A landscape with many peaks, sampled at points; each row gives a point and its height.
A climber steps from a point to the highest of its 2 nearest points, and stops where none of them is higher. Distance is the straight distance between rows; heights are no part of it.
j_380 height 699: [  6  -3 -10  -7 -40   6  11  13  -2  -1 -34 -12 -27 -35  30  -1 -21 -11
  29 -15 -13]
j_130 height 689: [-15   7   1  -1  -3  -5 -12 -18  10  -1  27  57 -20  35 -10  15   6  -4
   9  -6  24]
j_245 height 73: [-24  22 -25  28  -4 -31  -2  -4  26  -4   9   5  15   7  -3   6 -10 -31
 -12  43  25]
j_861 height 651: [-18  -1  -5  41  -8  14 -12  15   7   1  16  -7  -3  17 -27  -8  -5  -3
 -25  43  52]
j_542 height 255: [-35 -21 -11 -49 -43  29   3  -9  26  14 -11  12  -9 -16 -22 -18  -6 -24
  23   3  13]
j_594 height 758: [ 27  -7  40  -4 -12  20 -37  -8  18 -10  -6  13   3 -16  35  26  19   9
  11  -8  -4]
j_740 height 496: [  5  33  31  30  12   9   0   3 -25  -4  11  -6  27   1  13 -17  27  16
 -35  32   3]
j_552 height 57: [-20  13  -3  10 -21 -16  -3  -4  37   4   5  44  -3  -4   9   3 -18 -37
   8  23  25]
j_721 height 248: [  1 -12   6  -1   1  -2  -1  13  40   5 -18 -12  24 -36   4  -4 -37 -36
  -5   8   0]
j_44 height 877: [ 14   7 -20  21 -25 -16  -1  17  12  -7 -25 -23 -10 -23  35   3   8 -13
  16   9   7]
j_523 height 577: [ -9   0  23  38  25  -1 -24 -13 -26   8  52  35  17  46 -17  13  -9  -1
 -14   0   9]
j_677 height 152: [ -7  12  24  -7 -28  13  10 -19   6 -15  -1  45 -10 -10  27  23  -2  -5
   0   8  13]
j_666 height 216: [  9  -2  14  -9   0   8  23   3 -58  -5  -7 -36   9 -22  16 -12 -23   5
   3 -13 -54]
j_278 height 633: [  1  11  17  -1   9  -3   3  -6 -43  -8   2 -40  44 -14  27 -11  23  -8
  -9  21 -41]
j_114 height 41: [-13  12  14  37 -10  -5   6  20  35   2  -2  28   1 -20  14   3 -50 -28
  -3  15  36]
j_658 height 89: [ -2  16 -36  -8   2 -25   1  -9 -12 -13  -3   6  -9  18   7   8  35   8
   6   6   3]
j_635 height 139: [  7  -8  -4  -9   5 -23   8 -24 -43 -11   0   9  -9  -4  32  17 -33 -22
  26 -18 -44]
j_518 height 501: [  6  -5  16   3  -4  15   5  28  57  11  -9  43 -32  -7   2  -1   6  18
  13 -33  37]
j_554 height 644: [ 19 -16  -8  47 -15   6 -11  21 -28  -3   1 -17 -47   2  28   3   5  10
  23  -3  11]
j_587 height 475: [  3  -9 -17 -18  12  -4  25  20  13  14 -13  16 -42  13 -19 -12 -18  17
  20 -49   6]
j_778 height 559: [ 25  -8 -21  26 -17  -7  15  13 -34   7 -12  -7 -70  -5  29  -5 -10  23
  36 -30  -5]
j_399 height 495: [ -4  15 -29 -10  12 -20  48  15  -7  11 -14 -38  31  -9 -21  -5 -29   9
 -14   1 -33]
j_712 height 548: [-24 -18 -15 -34  12  10  14  13  24  14   4  16 -33  21 -46 -22   0  15
  11 -28  27]
j_427 height 578: [ 34 -33  10 -14  41  11 -29   4   4  12   4 -17  -9  22 -23 -12  19  26
   5 -48 -19]
j_565 height 398: [  2   8 -19 -31 -20  -1  34  20  34  13 -30  -2 -10 -20 -14  -3  -3  14
   6 -22   3]
j_113 height 912: [ -7 -16  -3   1 -33  31  -5   6 -22 -10  -4 -38  -7 -23  12  -4   2  -2
   4  16  13]
j_849 height 164: [-22 -16   6 -20 -34  34 -19 -30 -17 -12  18  28 -18  10  -9   4  25   1
   7  23  28]
j_568 height 102: [-20  36 -21  23  23 -49   8  -2 -20  -9  28   9   5  22   8  12 -27 -21
 -12  18   2]
j_811 height 739: [ 19  15  -1   6  41 -28   8  13  32   7  -6  11   8  15 -19  -2   1  15
 -20 -20   1]
j_714 height 201: [-13 -25   2 -43 -44  39 -14 -17  12   0 -10  15 -23  -8  -7  -3  29   2
  16   1  15]
j_657 height 404: [-15 -13  17 -33  32  11  29  -7  15  12   4   9  14  -8 -25 -12 -49   3
 -16 -29 -10]
j_913 height 498: [-20   3 -16   4  16 -22   7   6  -3   7  18   8 -18  26 -25  -6 -34  -4
   1 -12  17]
j_598 height 745: [ 14 -12   5  23 -27  18 -25  -1 -35 -15  -1 -35 -16 -13  48   8  27   2
  18  11  -2]
j_897 height 418: [  0   6 -40 -14  -6 -26  26  11  28   9 -27 -31  26 -13 -22  -3  -9  -9
  -4  17 -13]
j_946 height 82: [ -3   8 -28  16  23 -20 -11  -3 -31 -13  12 -17   4  27   2  -1  55  18
 -16  21   5]
j_95 height 545: [ 32   0  26   1  27 -14 -13  -3 -40   2   6 -36  38   5  10 -25  19   1
   4  -4 -55]
j_791 height 119: [ -4  19  -7 -31 -15  -8  10 -27   2 -20 -12  24   3  -6  20  26  33  -4
  -1  10  -8]
j_704 height 454: [-23  -1   9 -13  13   2  20  -1  26  10  12  31  -9   4 -14  -2 -39 -11
   2 -16  23]
j_331 height 531: [  6  -8 -18 -39 -48  21  24  15   7   6 -35 -27 -17 -34   2   2  -2  17
  27 -18 -16]
j_244 height 657: [ 29  -9  -6  -7  24 -12 -17  16  32   8 -18 -11  -2   5 -14  -4  21  20
   4 -24  -9]
j_904 height 357: [-20  19 -38 -27 -10 -22  22  -5  34   9 -13  11   7   2 -26  -3   5 -13
  -4  19   6]
j_374 height 257: [ -3  24  -2 -37  -4  11  45  -5  -6   0 -19  -4   4 -12 -15   9   7  29
 -25  -6 -21]
j_394 height 118: [ -4   7 -16  11  13 -43  -4 -20 -26  -9  17  15  -6  16  18  14 -31 -32
  19  -4 -13]
j_237 height 740: [  4  19  34  14   1  -2   3  -8 -20 -20  -4  -5  33 -23  53   9  16 -13
 -15  30 -22]
j_286 height 707: [ -3 -13 -10  48 -17  -1 -24  21   6  -6  11  13 -22  19  -5   1  22 -10
   7  30  47]
j_136 height 170: [ 22  -4  10 -13  -5   3  -3 -12 -26 -11 -12 -15  -8 -22  40  10  -9   0
  22 -24 -44]
j_701 height 277: [  7   3   4 -32  11  12  21  -6 -36   3  -8 -24  24  -4 -20 -13   0  26
 -16 -16 -49]
j_661 height 778: [ 19 -29  -3  30 -12  -6 -39  21  33   3  -4   9 -27   9   4  -1  17 -11
  28  -1  21]
j_40 height 219: [-19   7   3  12 -22   3   5  -1  16  -5  -7  -8  20 -32  12   0 -32 -40
 -12  45  12]
j_826 height 624: [-18   4  12  -3   5  -3 -16 -40 -20  -7  40  41  13  34  -7  23   3 -11
 -10  15  16]
j_84 height 603: [-19  25   9  36  11   0  -6  -2  -3  -1  34  19   5  30 -19   7  -6   3
 -29  26  34]
j_302 height 392: [ 29   4   9   7  13  -5 -35  17  17   0 -11 -45  36 -11   6  -4  40  16
  -8  10 -27]
j_217 height 857: [  3   3  -8   2 -11 -14  -6 -11  -3 -18 -14 -14  23 -26  41  17  17 -24
   7  26 -14]
j_166 height 282: [ 18  -8   0   8   4  -7  -6  15   8   2 -17 -44  27 -28   7 -10 -23 -14
   0   3 -26]
j_774 height 516: [ 28 -50  19 -10  17  20 -40 -15 -11   4  13   4 -15  10   1  -1   0   9
  26 -41 -19]
j_499 height 614: [-10 -22  -3   0  39   9  -5  10  12  13  21   6 -10  35 -54 -17   0  19
 -11 -20  23]
j_457 height 474: [ 25 -25  25 -11  28   8 -24 -22 -37   2  10 -10  12   7   3 -14  -1   4
   9 -31 -43]
j_763 height 321: [  0  21 -18  -3   4   0  32  16   6   5 -15 -13 -13   2 -22  -5   1  31
 -24  -9  13]
j_963 height 618: [ -1   2  32  11  -2  22   1  -8  -4   1  17  48 -11  22  -3  21   7  24
 -13 -16  26]
j_27 height 874: [ 29 -12  21   8  -6  -8 -37  14  58   4 -12   5   3 -16  19  12  12 -11
  13  -6  10]
j_416 height 308: [-26 -17 -30 -36 -11  -1   0  -3  49  17 -11  20  -3   1 -34 -19  16 -25
  17   6  11]
j_733 height 186: [-21  12  23 -10 -29  21  18 -14  -6 -17 -11   4   7 -33  22  16  -7 -14
 -13  36   6]
j_836 height 443: [ 16  22  15  31  12  -5 -17   8  -3  -8  -1 -34  32  -6  30  -7  57  16
 -22  32  -3]
j_821 height 335: [ 31 -10 -14  -6  15  -2 -13  26  10  13 -20 -63  34 -17 -17 -13   9  19
   0 -11 -35]
j_724 height 132: [ -2 -19  -4 -24 -14  27 -24 -36 -37 -15   8  -6   0  10   0   3  35   5
   5   5  -3]
j_506 height 476: [ 19  -4  -5   0   3  -3  25  13 -17  12 -14   0 -55  -6   7  -6 -36  27
  23 -56 -12]
j_181 height 710: [-24  -1 -12 -19 -37  20  28   2 -12  -3 -15 -25  -3 -25 -13  -6 -33  -7
  -3  13   6]
j_694 height 103: [ -2  -9 -17   1  -5   3 -26 -18 -23 -20  -1 -26  10   8  18  11  62   0
  -1  30   1]
j_371 height 586: [-19  16  -1  -3   3  -6  30   2 -14   0  -6  -7  17 -15 -11  -4 -47 -13
 -19  12  -9]
j_806 height 88: [ -8  33  -3  21  26 -37  -2 -17  18  -4  21  31  29  20   4  21 -13 -28
 -22  26   2]
j_771 height 541: [ -9   6   2  17  36 -12  -3 -11 -28  10  40  30  -9  47 -24   3 -28   4
  -4 -28   2]
j_609 height 667: [ 10   5  -6  15  51 -12 -10   9   2  13  13  -6  12  40 -46 -21  12  24
 -25  -6  -1]
j_639 height 553: [-13  14  23  38  -2  18 -10 -10 -43  -8  31   7  13  16  11   1  -2   0
 -20  24  14]
j_640 height 346: [  6 -15  25 -27  19  22  12   5  11  18  -8 -23  27 -16 -30 -23 -15  18
 -20 -24 -26]
j_762 height 560: [-10  -8  26   0   0  33   6   6  39   8  13  55 -25  17 -24   8  18  19
  -1 -15  44]

For each start below, name the point where the climber stops.
j_658: j_27
j_416: j_113
j_114: j_27
j_946: j_113
j_457: j_44
j_704: j_130
j_836: j_27
j_374: j_44
